Each row is a point on a tangle of strands that fork and nearly touch. The rows are in no order.
(in the rows, 100 means zero)
Two points are linked if the straight distance between their rows is under 119. Some points are linked to none.
J641: [100 111  82 123 127  75 102  97 115  92  81 114 109 119 117 104  89 101
  94  98  97 117 100 117 108  91 119  80 118  96  97  67 112 140  50 162
 138  55  95  94  70  69  60  99 135 155 105 119 117  88  80  92 100 121
 105 106 124  90  99 118 112  94 128  70 104 170 107 103  82 122 104 117
 113  95  44  77 130 104  90  89]
J440: [ 82  73 119 121  96 104  84  85  84 115 114  76 109  88 104 106 119  70
  71  79  94 106 100  99  94  94  94 123  79  90  98 101 104  73 106 112
  89 113 106 102 139  86  96 121  95  99  90 122  98 114 112  80  78 103
  82 102  71 143  98  89 113  86 120 110 101  87  82  95  97  79 109  68
  83 110 110 113  96  82  98  77]
J419: [ 80  93 123 121 106  91  65  66  91 120 115 125 103 103 120 122 107  40
  84  82  93 120 106 123 115 111 105 100  87  61 114  91 109  85  82 147
 130  85  97  76 137  73  66 100 122 136  79 112 101 104 105  76  81  97
  78 113 103 135 122  85 124  98 149  58 106 140  92  87  86 100 102  88
 116 109  68  88 121  68  87  61]
J761: [ 92  81  76  67  91 132 104 102  70 100  95 116 116  89 111 105 127 133
  85 145 118  60 120  70  92 109  97 103 113 117 124  89  81  96 137  54
  47 133 103 120  82 130 113  80  82  73  93  64  94 115  54  90  95  57
 103 137  85  74 122 119 118 101  39 107  88  31 103 115 121  88 126 110
 108  94 130 105  78 123 139 107]
J468: [110 125  61 107 122 104  73  71  74  88 107 180 106 103 106 101  84  56
 125  89 123 107 109  96  96 155 108  57  61  51 116  99 113  98  86 122
 132  78  84  68 115 115  70  56 126 145  46  88  75  93 122 127 133  70
  54 121 110  94 117 120 105  96  92  32 125 126 110 129 111 118 121 140
 120  85  75 104 113  80  84  87]
J281: [123 126 110 115 130  89  86 101 121  85  97 122  76 113  91  90  82  94
 117  92 101  98  75 122  95 103 106  58  81  88  93 109 126 114  67 129
 139  54  76  86  89  88  94  83 113 129  89 103  94 100 114 116 122 111
 109  88 138  94  83  86  89 119 126  89 103 145 111 108 103 145  84 112
 118  98  59  91 115 103  70 119]
J365: [ 85  86 107  64  77 103 130 119 127 109  97  64 139 125 112  96 104 164
 109 143  89  86 118  98  94  88 107 128 140 151  90 102  83 135 115  81
  85 108 109 110  70 111 107 127 104  95 138 109 108  89  85  97  98 107
 133 108  96  81  86 133  80  98  90 108 102 105  84  73  78  96  84  98
 111  76  62  78  97 100 127  97]
J921: [128  88 120 108 104 110  77 116  91  92 111  59 100  85  77  68 126  93
  85  79 110 123  91 107  81  78  97 101  78 138  77 131 108  73 106  84
  69 102 100 102 128  87  85 113  82  84 107 109  96 143 120 119  91 102
  99  84  85 117  59  97  82 114 116 132  83  62  88 105  95  92 105  72
  73  92  99 116  75 118  70  97]
J983: [122 105 135 106 115  96  75 103 114  94 115  78 104 114  80  72 106  92
  95  90 102 109  88 123  91  86 100 111  94 118  81 126 113 118  82 123
 112  72  90  89 116  73  64 114 115 117 109 115  98 124 124 125 102 109
 112 100 109 109  69 103  90 126 135 107  85 133  86 102  70 118  83  72
 110  91  43 108 100  89  64  94]
J875: [ 97 124  62 104 102 100 134  95 102  82  94 120 114 106 104 113  91 114
  94  79 112  88 103  91 115  60 127 100 144  95 101  56  77 144  68 121
 113  94 102 104  53  94  92  93 117  95 114  84 128  85  79 107 104 105
  90 117 126  68 109 107 108  79  77  87  80 117 126 131 124 109 124 145
  93 115 133  87 103 140 120 125]
J228: [ 85  96 104 121 106  86 111  84 102  94 107  72  83  85  97  99  99  84
  84  69  99 120  84 106 105  78  90 120  94 101  86  87  94  88  97 116
 104 111 119 108  93  89 109 129  98  89 108  98 117 102 103  84  87 108
  90  85  93 125 105  79  93  91 109 130  97  90 112 105  99  86 100  74
  70 117 147 110 102 112  93 105]
J303: [116 116 101 115 105 113  64  94  63  99 114 106  70  68  80 102 107  67
  91  77 124 113  81  83  76 105  77  78  75  82  97 125 111  61 105  91
  83 121  92 119 130 100 104  86  73  76  77  94  84 132 124 113 113  93
  65  94 112 131  92  65  98 109 109 109 118  78 108 120 110  88 105  90
  85 103 154 123  85 105  95  95]
J990: [ 85  68  86  76  97 125 120 110 111 126  92 119 144 122 118 116 122 128
  89 157  86  62 147 101  91 140 100  94  98 102 124  83  91 145  96  87
  93  88  96  93  80 123 101  96 125 117  95 107  85  75  69  85  96  98
  95 126  91  71  87 151 119  69  73  84 120  92  93  99  91 113 113 115
 135 104  45  75 122  89 146  74]
J5: [107  79  78  89 107 134  83 109  89 103  97 140 135 110 109 102 132 101
  87 136 108  53 128  98  85 150  89  90  67  83 135 101  99 124  93  68
  73  84  91  90 110 130  87  58 112 119  67  98  78  97  96 105 111  66
  75 129  86  79  84 141 116  97  71  81 109  81  91 107  95 110 135 122
 135 101  51  88 119  81 130  82]
J166: [129 104 129 109 101 112  78 121 102  98 106  73  83  89  71  73 110  95
  99  88 100 108  86 103  85  94  89  93  76 123  83 142 118  70 103  71
  76  93  88 102 135  97 103  99  77  75 103 109  93 128 127 131 103 106
 111  75 104 116  67  85  84 119 122 134  90  79  89 103  93 103  93  78
  85  96  94 117  79 106  74 100]
J945: [ 83  84 105  87  73  92 146 115 119 116  82  59 114  98 116 102  91 139
 106 123  81 111 103 100 117  92  96 131 120 133  85  93  86  96 140  74
  83 123 125 104  83 119 139 121  81  70 126  96 118  70  85  79  88 117
 128  79  71  93 116 110  91  92  84 126  99  74  92  57  93  72  85  79
  79  95 114  99  89  78 121 114]
J99: [ 63  78  97 105  89 104 110  84 102 109 109  86 124 111 115 116 113  96
  69  99  98  86 107 102 105  81 114 126 112  95 108  70  81 115  86 120
  91 101 106  92  95  90  85 117 125 103 110 114 111 101  88  84  87 109
  95 116  92 108 102 115 111  84 100 100  89 106 101 107  92  91 112  88
  99 110 101  92 106 109 118  90]
J693: [ 90 117  81 113 116  79 137  97 104  90 100 139  94 111  99 124  63  94
 119  81  92  95 106  93 120  89 111  98 119  72 116  80  86 110  82 132
 140  92  92  88  78  93  89 114 128 106 107  94  95  55  98 108  94 119
  93  96 111  79 127  86 126  69  78  69 102 139 108 113 120  91  94 130
 102 121 131 105 121 107  98  97]
J894: [101  72 105  96  85 106 123 115  86 118  85  80 113  84 100 106  95 113
 102 118  91  97 100  81 100 117  84 119 102 107 108 105 103  72 145  62
  69 137 113 115 115 119 146  98  74  65 104  99  94 102  86  66  89 104
 107  90  58 111 111 108 115  99  80 124 106  51  88  66 100  68 105  85
  83 102 126 118  87  74 126  97]
J457: [110 126 103 119 139  79  80  78  94 102 106 152  68 107  97 118  64  56
 125  78 109 125  87 120 116 107 109  58  89  55 102  85 119  88  76 152
 159  82  72  85 107  73  85  80 114 135  72  91  96  93 108 106 110 101
  93 100 129 103 129  73 110 108 137  55 108 148 124 123 104 134  77 117
 123  91  93  99 108  98  80  96]
J778: [ 99  95  74  89 102 142  82 115  80  92  91 143 126 106 108  92 134 117
  84 137 125  41 127  87  87 138  95  95  78  95 133  97  91 109 106  54
  54  99  87 103 105 138  85  45  91 106  64  86  79 115  93 114 113  41
  87 139  90  71  92 128 115 108  59  91  94  66  91 120 108 105 135 126
 128  90  77  96 102  97 120 102]
J396: [ 88 116 104 105 101  80 131 119 137 105  93 102  85 117 102 107  78 120
 121 104  72  94 102 100 117  97  96 104 110  92 102 101  94 104 104 103
 120  89  96 103  81 100 124 115 103  95 120 107 105  61 106 105 103 129
 124  71 105  85 105  82  98  91  86  99 109 134  97  83 104  95  78 109
 101 115 100  90 118  93  87 112]
J501: [ 97 123  75 102 116  96  85  66  65  95 119 164  96 107 102 116  79  64
 123  83 115 103 101  92  99 135 116  75  85  46 124  96 105  91  93 122
 138  97  83  73 121 102  69  75 122 124  64  93  70  89 117 118 117  83
  61 119 110 100 128 101 118  95  97  41 122 132 104 128 115 109 116 126
 120  97 114 113 105  94  93  79]
J527: [106  97 137 107  85  93 102 121 118 115  97  51  95  92  75  76  95 113
 114 105  75 119 100 103 103 118  89 124  89 117  76 135 120  79 125  73
  89 108 101 108 138  95 125 113  68  84 111 117 101  93 115 103  88 120
 132  63  67 117  94  89  90 113 118 135 103  97  73  71  80  93  76  80
  79  99  89 122  85  73  82  93]
J680: [104 138  79  94  93 106  85  97  69  75 106 144  74  92  79  97  84  85
 122 100 121  82  95  56  82 133  99  76  83  64 121 128 102  75 117  74
 104 120  89 110 120 127 107  76  89  87  78  83  62 103 129 134 124  73
  78  99 113  97 110  89 111 106  78  80 118  94 104 122 132  93  99 118
 108  98 157 126  95 100  95 102]
J670: [115  80 123  97 101 111  71 102 105 104 118  70 138 113  90  70 126  94
  84 101 105 101 105 118  84  84  98 125 101 128  92 123 101 120  85 115
  86  87 100  90 117  83  46 112 122 113 113 117  94 137 124 120  97  97
  96 118  85 102  63 128  91 117 117 103  81 111  76 105  72  99 103  78
 110  89  42 102  94  88  80  84]
J909: [116 111  74 113 125 102  65  74  87 104 102 161 107 103 115 104 100  55
 105  94 113 116 106 116 103 141 103  55  64  65 116  88 114 112  66 133
 123  63  91  69 107 105  65  61 128 149  52 102  89 102 108 109 134  83
  59 123 122  97 111 131  96  92 105  46 119 122 112 113  95 123 124 125
 124  94  42  90 132  73  90  89]
J977: [102  85 101  92  69  88 141 124 107 123  70  70 106  80  99 102  77 124
 119 121  83 113  96  98 120 127  85 119 114 117  82 105 110  71 153  60
  82 135 123 107 108 115 155  97  60  65 115  94 106  71  86  66  86 120
 124  76  56 103 120 102  99 102  86 131 111  61  92  46  93  67  83  81
  75 100 130 115  79  56 115 115]
J604: [107 105 127 113 105 100  84 113 122 121 108 100  74 102  83 102  87  87
 117 108  83  95 101  95  96 129  80  90  75  69 106 129 118  84  99  87
 112  95  83 105 131  98 117  99  89 106  96 112  84  88 128 113 110 115
 107  76 100 107 105  74 100 106 116 102 117 125  86  87  94 111  78 103
 109 107  84 103 108  71  81 104]
J502: [ 99  81 112  98  95 113  97 111 114 108 112  77 121 114 101  90 118 115
  93 120  90  82 102 103  91  99 100 118  99 111 107 110  92 116  93  85
  81  92  97  98 107  99  86 111 112 102 116 121  93 116 108 106 108 104
 105 106  89 100  78 122  94 108 103 108  93 112  84  90  81 100 105  93
 110  96  59  98 105  96  98  93]
J811: [ 96  86  76  85  99 136  87 111  70  96  96 127 119  94 105 100 136 124
  84 138 120  48 121  71  88 118  96 101  96 104 129  97  87  95 122  52
  43 120  93 113  98 130  99  63  86  83  76  79  83 124  76 101 101  49
  92 133  83  78 102 117 118 110  53  97  89  47  96 116 111  92 130 112
 116  97 109 106  85 112 130 102]
J726: [ 72  82  99 110 101 101 100  88 107 111 108 101 121 115 117 118 108  95
  77 103  96  86 109 108 105 100 112 114 108  84 116  76  91 122  74 124
 104  83  96  86  98  89  69 108 132 121 101 119 103  97  90  87  96 111
  89 118  99 106  99 117 115  89 110  85  98 129  95 100  88 103 111  98
 108 112  70  88 119 101 105  85]
J389: [104 132  94 104 133  87  75  60  67  99 116 163  72 101  96 123  65  45
 131  74 113 131  93 107 112 120 116  59  90  48 110  91 115  77  86 147
 159  99  78  74 120  82  74  74 115 133  63  91  81  98 117 113 113  89
  69 116 127 108 138  73 112 107 134  36 117 146 116 126 110 126  92 120
 125  89 110 107  99  95  89  83]
J872: [ 97 120  68  98  92 112 108 100 106  80  97  98 113 110 101 105 113 124
  84  89 116  80  96 100 104  60 131 108 134 106  98  65  87 143  62 109
  98  87 101 106  58  94  85  80 108 103 111  98 126 120  82 104 109  91
  91 130 125  75  91 117  92  99  92 101  76 110 122 127 121 125 130 139
  96 100 103  78  89 148 108 134]
J280: [ 78 110 110 118 116  86  78  61  76 117 119 129  87  99 120 123  98  46
  93  70 107 127  94 119 116  94 107  95  97  59 111  81 102  82  83 149
 130  94  97  79 130  72  67  90 120 118  80 108 102 115 102  82  88  93
  73 118 109 130 122  80 117 105 142  59  99 133 107 104  94 105 103  94
 117 109  96 103 107  90  88  77]
J436: [ 97  96  68  53  73 119 132 122  94  97  79 128 107 103 125 101 101 154
 114 144 108  62 121  75 100 106 105  94 132 124 118  90  78 106 129  50
  72 110 107 117  72 137 125  75  96  72 110  70 103  88  69 100 113  68
 120 122  98  53 107 118 102  98  36  91  87  56 111  95 132  94 104 134
 120  85 113  82  85 115 124 135]
J827: [116  66  75  64  75 127 108  99  84  87  90  82 102  78 124 100 124 137
  83 130 120  98 104  90  92  83  87  95 123 144 102  89  78  95 141  55
  48 145 122 122  51 133 122 102  75  70 114  53 112 117  50  76  97  71
 105 113  97  74 120 111  84 100  50 132  90  22 115  94 122  81 122 106
  72  82 137  90  86 139 133 122]
J675: [116  70 114 115 104  99  72  98  82  93 111  52 107  77  83  73 123  79
  71  60 110 134  97 114  82  76  92 111  77 133  73 120 111  71 103 106
  77 108 107 106 133  80  77 131  84  95  99 108  95 143 118 104  80 104
  88  85  70 136  69  90  88  98 128 135  90  59  87 109  97  84 106  62
  66  93 110 113  84 114  69  84]
J755: [ 97 117  66  85  94 100 144 105  99  84  89 127 111 113 106 117  82 128
 110  95 104  77 115  81 113  76 118 100 137 104 104  73  66 134  92  98
 111 102 102 102  48 115 109  99 117  80 118  78 112  63  84 114 103 102
  97 106 116  53 114 107 112  70  48  86  91  97 115 118 134  93 110 146
 103 111 136  91 112 130 121 122]
J526: [120 110 114 116 120  88  79  79  91  77 114  78  59  63  79  87 102  64
  79  45 115 146  70 132  88  70  95  86  80 114  65 105 122  79  89 131
 108  99  99 108 106  71  97 117  82  96  87  84 116 130 106  93  85 100
  83  85 109 145  72  59  77 111 153 137  84  79 121 120 103 116  85  71
  75 103 139 113  82 132  76 102]
J924: [ 93 107 107 117 106 102  64  66  57 114 126 119  89  80 106 120 114  46
  87  67 114 119  90 103  96  94  96  95  84  65 105  97 103  69  97 134
 103 111 101  95 144  80  74  87 101  96  69 111  91 128 118  89  93  89
  56 121 102 143 103  73 108 104 133  75 104 104 100 112 101  91 114  82
 109 109 126 118  92  90  95  76]
J331: [102 113 103  90  77  86 122 128 110 115  84 101  77  88  86 104  66 113
 133 111  78 105  97  82 107 128  82  95  99  89 103 120 108  67 132  64
 103 124 102 115 110 120 147  92  71  61 107  92  95  72 109  98  99 119
 119  70  85  95 117  81  98 105  77 109 117  78  98  75 112  80  77 100
  96 116 141 122  95  77  98 114]
J204: [ 76 120 109 126 120  68  98  61  81 108 109 116  62  90 103 123  81  46
  97  61 106 138  91 116 126  81  97 108 101  64  98  80  99  73  88 160
 148 107 107  97 121  64  87 112 113 118  93 100 112  92 100  72  77  98
  86 104 111 135 138  55 120  94 139  79 100 134 115 115  98 101  85  81
 103 110 139 109  98  98  94  82]
J301: [ 91  62 108 124  98  99  76  87  71 101 114  59 120  77 100  88 130  74
  59  66 101 123 101 109  82  80  91 116  74 116  84 102 107  70 113 113
  77 119 116 105 132  85  84 130  92  99  92 116 100 133 107  77  73 102
  74  97  58 147  88  95 102  86 127 124 102  58  85 105 102  70 114  61
  70 102 120 112  89  95  89  72]
J214: [ 95 111 122 101 105  76 110 105 130  78 103  68  99 117  90  83  96 125
 104  86  89 109  83 110 102  69 108 126 121 125  74 105 101 127  90 115
 116  79 110  99  79  78 101 138 106 113 129 114 121  93 105 114  90 119
 137  80 111  98  78  97  83 116 119 118  84 136  97  98  79 106  82  80
  90 103  87  92  97 114  82 108]
J2: [ 89 114  92 121 116  69 115 108 131  89  82  97 104 121 109 101  87 117
  95  98  88 105 101 108 111  76 113  99 130 113  91  75  98 142  66 154
 138  64  99 100  64  72  77 124 122 144 125 121 118  70  88  93  91 127
 125  92 127  86  93 102 104  93 121  91 103 175  95 101  81 112  89 111
 105  99  63  72 123 112  91  89]
J120: [ 82  70 101  83  93 114 129 117 122 127  92  96 136 115 118 111 110 133
  99 157  78  72 139 102  99 132 101 108 106 110 121  98  93 132 109  82
  94 103 101  99  87 118 108 107 113 113 110 112  83  75  81  77  98 109
 104 109  78  87  90 139 121  83  81  92 116  99  83  71  87 100  99 106
 130 100  49  84 116  75 136  81]
J378: [ 98  81 106  68  87 117 105 116 115  98 105  66 137 125 105  86 119 146
 100 131  95  81 110  99  86  90 106 125 126 137  96 108  87 134  91  81
  79  97 105 104  80 105  85 113 112 101 130 116 101 115  96 111 105  97
 121 119  99  80  75 136  80 107  91 110  92 102  87  96  83 103 101 106
 112  77  53  84  99 108 112  97]
J646: [124 112 104 114 123  90  87 114 131 106  92 118  73 117  94  93  88  94
 132 117  84  99 105 111  89 136  85  54  60  81 102 125 128 108  81 113
 136  66  82  94  97 103 107  91 107 132  87 112  81  79 124 118 128 116
 112  82 124  88  91  92  87  99 104  88 132 134 100  96 101 135  77 118
 119  96  46  91 133  76  69 104]
J960: [132 108 142 112 123  95  63  90 108  99 110  96  76 101  78  83 100  66
  96  82 109 116  82 132  98  85 100  86  83 103  81 123 127  98  79 135
 124  69  75  81 130  66  71  95 105 126  88 108  97 121 126 121 103 106
 108  98 121 122  83  80  88 128 161 102  81 132  90 106  77 131  72  67
 120  87  53 106  97  87  64  95]
J437: [ 87 110  86 118 116  86  94  87 107  99  99 119 105 112 116 109  95  86
  88  84 104 106  97 117 112  84 121  89 109  80 107  66 105 124  54 147
 128  68  89  86  92  79  61  86 131 131  97 111 112 111  87  91 109 110
  91 116 112 102 101 112 108 101 126  70  89 149 112 109  90 125 109 113
 119 101  65  84 116 106  87  96]
J536: [ 97 108  59  66  80 112 136 100  85  81  90 132 106 107 108 108  91 132
 107 124 114  68 117  69 106  97 110 101 131 112 118  78  68 122 119  75
  91 113 105 105  57 132 115  89 102  72 109  62 101  80  78 113 108  78
  99 124 106  55 125 114 116  79  29  89  85  64 112 123 139  90 112 138
 109 100 143  97  99 135 125 125]
J992: [ 95 117 113 110 110  70 112 108 133  75  93  79 103 124  92  89  90 122
 103  91  89 104  87 114 106  71 111 113 129 118  80  95 101 139  81 141
 134  65 104 102  70  71  86 130 112 133 130 116 126  79  98 105  89 123
 138  82 120  93  81  95  91 110 126 103  93 164  97 101  76 113  82  88
  98  98  71  80 107 114  82 100]
J649: [107 103 101 121 109 101  62  77  60 104 124  97  77  67  94 106 115  56
  78  55 122 138  85 105  85  88  78  85  76  88  87 108 113  63 105 122
  95 123 101 111 139  78  90 100  86  92  76 102  96 135 116  84  95  95
  53 102  95 152  89  64  95 102 134 110 114  79 106 119 109  84 108  76
  85 105 149 119  92 103  91  81]
J999: [104 111  98  93 100 107  96 107 110  77 104  80 111 115  95  86 117 125
  95  88 106  88  86 102  93  64 122 113 124 120  93  90  96 134  70 102
  91  78  97  96  69  90  81  96 110 106 120 105 115 130  99 113 112  97
 110 117 125  89  70 114  85 117 104 111  76 112 112 113 103 122 113 109
  99  92  84  88  92 135  92 129]
J306: [120 104 131  93  82  99 104 130 112 112  87  61  84  81  75  76  93 122
 124 104  81 120  93 103 100 118  89  97  94 130  76 143 127  65 128  45
  72 108 103 109 132 107 135  96  60  64 114 109 102 100 107 110  90 119
 136  61  77 113  86  88  78 123 112 139 104  76  84  70  80  92  79  90
  74  98 105 119  80  87  84 106]
J525: [105 118 101  87  72  73 134 120 123  98  78  95  77  87  97 100  69 118
 135  96  74 119  88  97 122 106  87  99 108 105  86 103  94  79 132  73
 107 115 117 111  82 122 152 107  77  51 124  84 113  61  98 100  91 123
 123  64  99  88 119  80  87  96  72 119 106  77 105  78 112  76  74  96
  81 119 154 110 104  88  99 125]
J285: [112 100 110 115 114  93  94 114 124 117 100 117  80 113 101 102  88  88
 124 118  81  94 109 103  96 139  83  76  67  67 117 125 114  99  92 100
 126  84  84  97 112 101 107 100 103 127  91 113  81  79 123 112 118 117
 101  84 106  96 102  91 104  97  99  84 133 129  87  86 101 115  86 111
 118 104  63  97 127  67  80  98]
J809: [ 81 115 114 131 114  69 110  77 106  92 106  89  64  87  93 108  81  63
  95  62  96 127  85 113 121  78  85 115  94  82  86  84  95  81  92 141
 137 106 115 105 104  76 114 129  98 104 107  94 119  79 106  83  77 110
  98  79 107 125 123  54 102  88 122 112 100 118 113 115  97  94  85  80
  77 122 150 113 101 107  95 101]
J638: [ 94 126  78 101 106  96  94  81  71  86 116 150  82 103  86 115  74  73
 127  87 111  93  95  73  95 129 113  78  90  51 126 111 102  84 101 107
 134 108  85  87 123 110  86  90 110 106  76  93  66  85 126 126 116  86
  70 105 115  99 123  85 115  93  90  58 119 124 103 128 127 103 107 120
 113 102 146 120 103  99  96  89]
J307: [105  75  79  72  84 121 116 112  76 101  86 100 108  81 119 107 108 129
  96 139 115  81 106  75  96 105  89  98 118 125 114  94  85  90 146  51
  52 137 117 121  81 131 131  87  77  61 103  68  98 110  59  80 100  72
 103 114  77  81 117 116 110 102  48 117  93  29 109  90 115  77 117  98
  95  89 140 106  82 116 134 114]
J517: [109  77  92  81  87 115 118 123  85 107  83  90 103  86 109  96 104 129
 102 132 100  83  98  77  94 114  89 102 112 120 114 110  98  76 138  44
  50 132 112 120 104 124 130  84  76  62 106  88  94 110  76  87 104  86
 113 100  70  92 101 113 105 111  67 121  94  45  98  71 105  77 108  96
  95  96 117 111  79  97 122 114]
J707: [127 130 113 115 140  94  74  88 102  91 101 136  70 103  88  96  78  72
 113  80 110 108  70 130 102  97 112  53  80  76  94  98 131 102  67 139
 140  63  60  84  96  78  91  64 104 128  69  92 100 112 115 110 121 102
 104  96 139 107  96  76  91 124 146  82  92 137 122 118  99 150  76 105
 125  91  71  95 103 103  74 119]
J390: [ 97 128 104  93  84  68 134 124 140  97  83 103  82 103 102 108  74 129
 135  98  65 104  95 103 125  93  96 103 115 111  86 102  89  99 119  90
 118  97 109 104  68 111 140 113  84  68 129  95 115  51 100 107  95 130
 133  59 112  80 108  80  87  92  78 108 103 110 101  79 113  90  70 108
  94 121 130  98 112  92  92 124]
J454: [123 103 105  89  78 102 109 135 104 113  76  87  80  75  84  89  86 121
 128 117  88 104  93  89  98 130  82  89 103 110  93 139 124  60 133  38
  68 123 108 119 128 117 143  75  58  56 110  99  98  98 100 102 101 109
 130  72  77 102  92  89  92 125  93 126 107  63  92  64  95  85  85 100
  86 100 121 116  81  75  98 117]
J964: [107 127  87  96  92 106  91 103  75  86 105 121  67  82  78  99  85  86
 116  97 116  95  86  65  83 121  84  80  87  75 112 125 102  68 117  70
  94 127  98 120 121 120 116  87  83  72  87  89  79 110 121 118 117  88
  83  87 107 107 108  77 104 104  79  98 116  77 110 112 117  86  98 105
  94 108 163 127  92 105  97 102]
J567: [ 71  79 112 114  92  96  73  70 103 113 111 108 130 109 123 116 119  64
  68  96  93 104 113 125 109 104 113 109  98  77 114  78 104 109  71 145
 112  80 102  72 121  81  50 105 136 132  89 122 104 104  88  72  78 103
  84 123  97 122 102 116 121  88 136  68  98 136  92  93  78  99 113  86
 113 108  50  87 124  82  99  63]
J140: [ 93  77 131 111  88 103 103 115 106 126  98  62 118  97  89  90 103  95
  90 111  73 103 113  91  99 119  91 136  83 100  98 122 115  79 128  77
  84 123 102 104 141  98 124 115  73  98 101 126  92  97 109  72  87 113
 111  79  52 124 103  99 117  98 112 123 103  89  67  63  86  80  94  78
  81 105  82 113  89  54 107  76]
J820: [ 93  79  67  84 105 123 109 107 102 113  92 138 141 120 117 110 117 116
  94 142 104  64 144  97  91 147 100  83  82  88 126  80  94 139  84  90
  96  75  93  90  83 125  94  79 128 124  79 102  84  79  80 103 112  85
  85 131  95  69  91 148 117  72  59  74 121  96  97 113  98 117 126 134
 128 102  52  83 126  97 126  84]
J184: [107 103 130 118 104 102  77 107 106 116 112  88  68  91  83  95  95  76
 104  86  94 103  89  96  95 104  85  95  77  84  98 126 116  74  98  92
  97  97  83 100 138  93 115 102  82  93  93 111  93 107 128 117 103 113
 101  80 102 123  94  71  92 109 126 115 104 107  90  97  91 108  82  82
  97 107 102 114  96  88  82 100]
J196: [115 113 121  86 102  93  96 106 115  72 107  58 104 109  79  70 110 123
 102  79 100 108  75 112  92  62 115 122 117 135  69 113 102 127  88  96
  99  83 109 103  74  84  99 125 101  98 125 106 117 123 107 121  93 107
 129  91 119  97  63 107  74 128 112 128  72 105 108 105  90 110  95  83
  80  97  94  99  82 136  78 119]
J698: [ 84  84  93  95  84  98 131  88 112  84  92  57 110 101 111 103 108 119
  79  90 103 111  97  99 110  47 108 132 127 139  78  69  72 126  99 106
  90 121 132 108  54 107 117 140 106  90 128  90 131  92  84  88  87 107
 106  91 101  90 106 111  85  81  87 132  85  78 110 100  99  88 109  88
  68 102 129  85 102 132 125 111]
J179: [ 68  81  92 104  91  99 126  80 111 101  98  71 115 104 116 113 110 102
  67  90 104  97 103  99 110  59 112 132 123 117  93  64  70 121  91 119
  96 115 120 104  71  95 101 134 118  96 119 101 125  91  82  81  83 112
  95 105  99  97 112 111 105  74  90 120  87  90 105 111  97  85 109  87
  80 108 124  89 102 123 129  98]
J102: [ 83  73 103  65  69 109 140 116 115 120  86  68 133 110 123 106 100 161
 104 145  90  89 113 100 107  85 104 129 138 149  90  91  80 112 137  73
  75 124 115 103  76 124 132 114  92  76 131  91 109  82  68  80  90 106
 132 107  83  78 109 132  89  88  80 119  91  69  94  64  93  87  90  93
 103  80  93  78  83  94 147 110]
J955: [100  91  94  84  83 112 116 115 104  93  93  77 100  97 112  94 112 133
  99 110 101  90  92  85  99  84 102 109 114 124 102 102  80  98 115  58
  63 113 118 111  79 117 118 101  88  70 122  94 108 112  85  96 105  96
 113  99  98  88  94 108  85 101  70 126  88  66 108  84 107  88 108 103
  88  98 116  93  90 121 108 124]
J653: [105  97  91  80  84 105 118  97 116  70  94  58 103 102 105  93 116 127
  88  86 106 109  85 103 101  43 114 123 133 141  75  79  72 132  92  91
  82 115 128 111  44 107 115 129  95  88 130  83 135 108  80  94  98  98
 108  98 121  81  95 113  69  97  83 135  81  72 124 104 105  96 113 103
  66  97 126  78  93 148 116 122]
J737: [ 75  84 133 124  89  86  98  99 109 119 104  59 104  97  89  96 104  76
  80  94  78 113 107  96 110 109  85 143  82  92  92 112 105  73 120 105
 101 110 103 103 134  88 115 137  81 110  99 124 102  88 115  73  80 113
 114  76  65 133 116  78 109  89 124 120 106 113  74  81  91  77  87  68
  73 112  97 112  94  64  95  78]
J584: [123 120 103 109 125 109  52  86  86 106 110 152  71  95  86 105  80  52
 122  89 115  99  94  96  91 134  90  54  62  54 109 124 122  80  88 112
 129  88  68  86 127 107  93  61 105 129  53  93  72 101 143 137 134  90
  74 102 126 101 109  83  97 115 122  65 124 125 103 119 107 126  89 118
 127  86  89  97 107  75  80 104]
J422: [113  93  90  64  79 116 107 113 104  79  95  66 104  99 109  83 125 146
  95 109 107  95  93  94  94  66 114 116 125 145  88  96  79 113 105  61
  61 113 119 112  59 114 111 109  86  79 127  89 117 126  82 101 103  83
 123 107 117  76  88 115  69 106  75 133  78  61 112  93 110  96 114 113
  75  85 107  81  85 143 113 130]

A fork is a point with three links. Follow the links from the first point to the second and name the forks in between, in order.
J457, J726: J501 > J280
J5, J502: J307 > J517
J999, J955: J726
J680, J422: J280 > J726

Follow the links from the first point to the second, and from the first to the third. Name the last point that the two ways share.
J422, J820, J983: J517
J945, J761, J653: J517
J999, J179, J964: J726
J228, J422, J457: J280
J204, J811, J2: J726
J698, J389, J809: J280
J909, J604, J280: J501

Name the points in between on the shortest way along the links from the first point to the second, in order.
J184, J140: J166 > J921 > J675 > J301 > J440 > J737
J389, J737: J457 > J707 > J281 > J646 > J285 > J604 > J184 > J166 > J921 > J675 > J301 > J440
J955, J964: J422 > J653 > J698 > J179 > J99 > J726 > J567 > J419 > J280 > J924 > J649 > J303
J820, J670: J5 > J778 > J811 > J761 > J307 > J517 > J894 > J977 > J945 > J102 > J365 > J378 > J502
J536, J2: J755 > J875 > J872 > J999 > J196 > J214 > J992
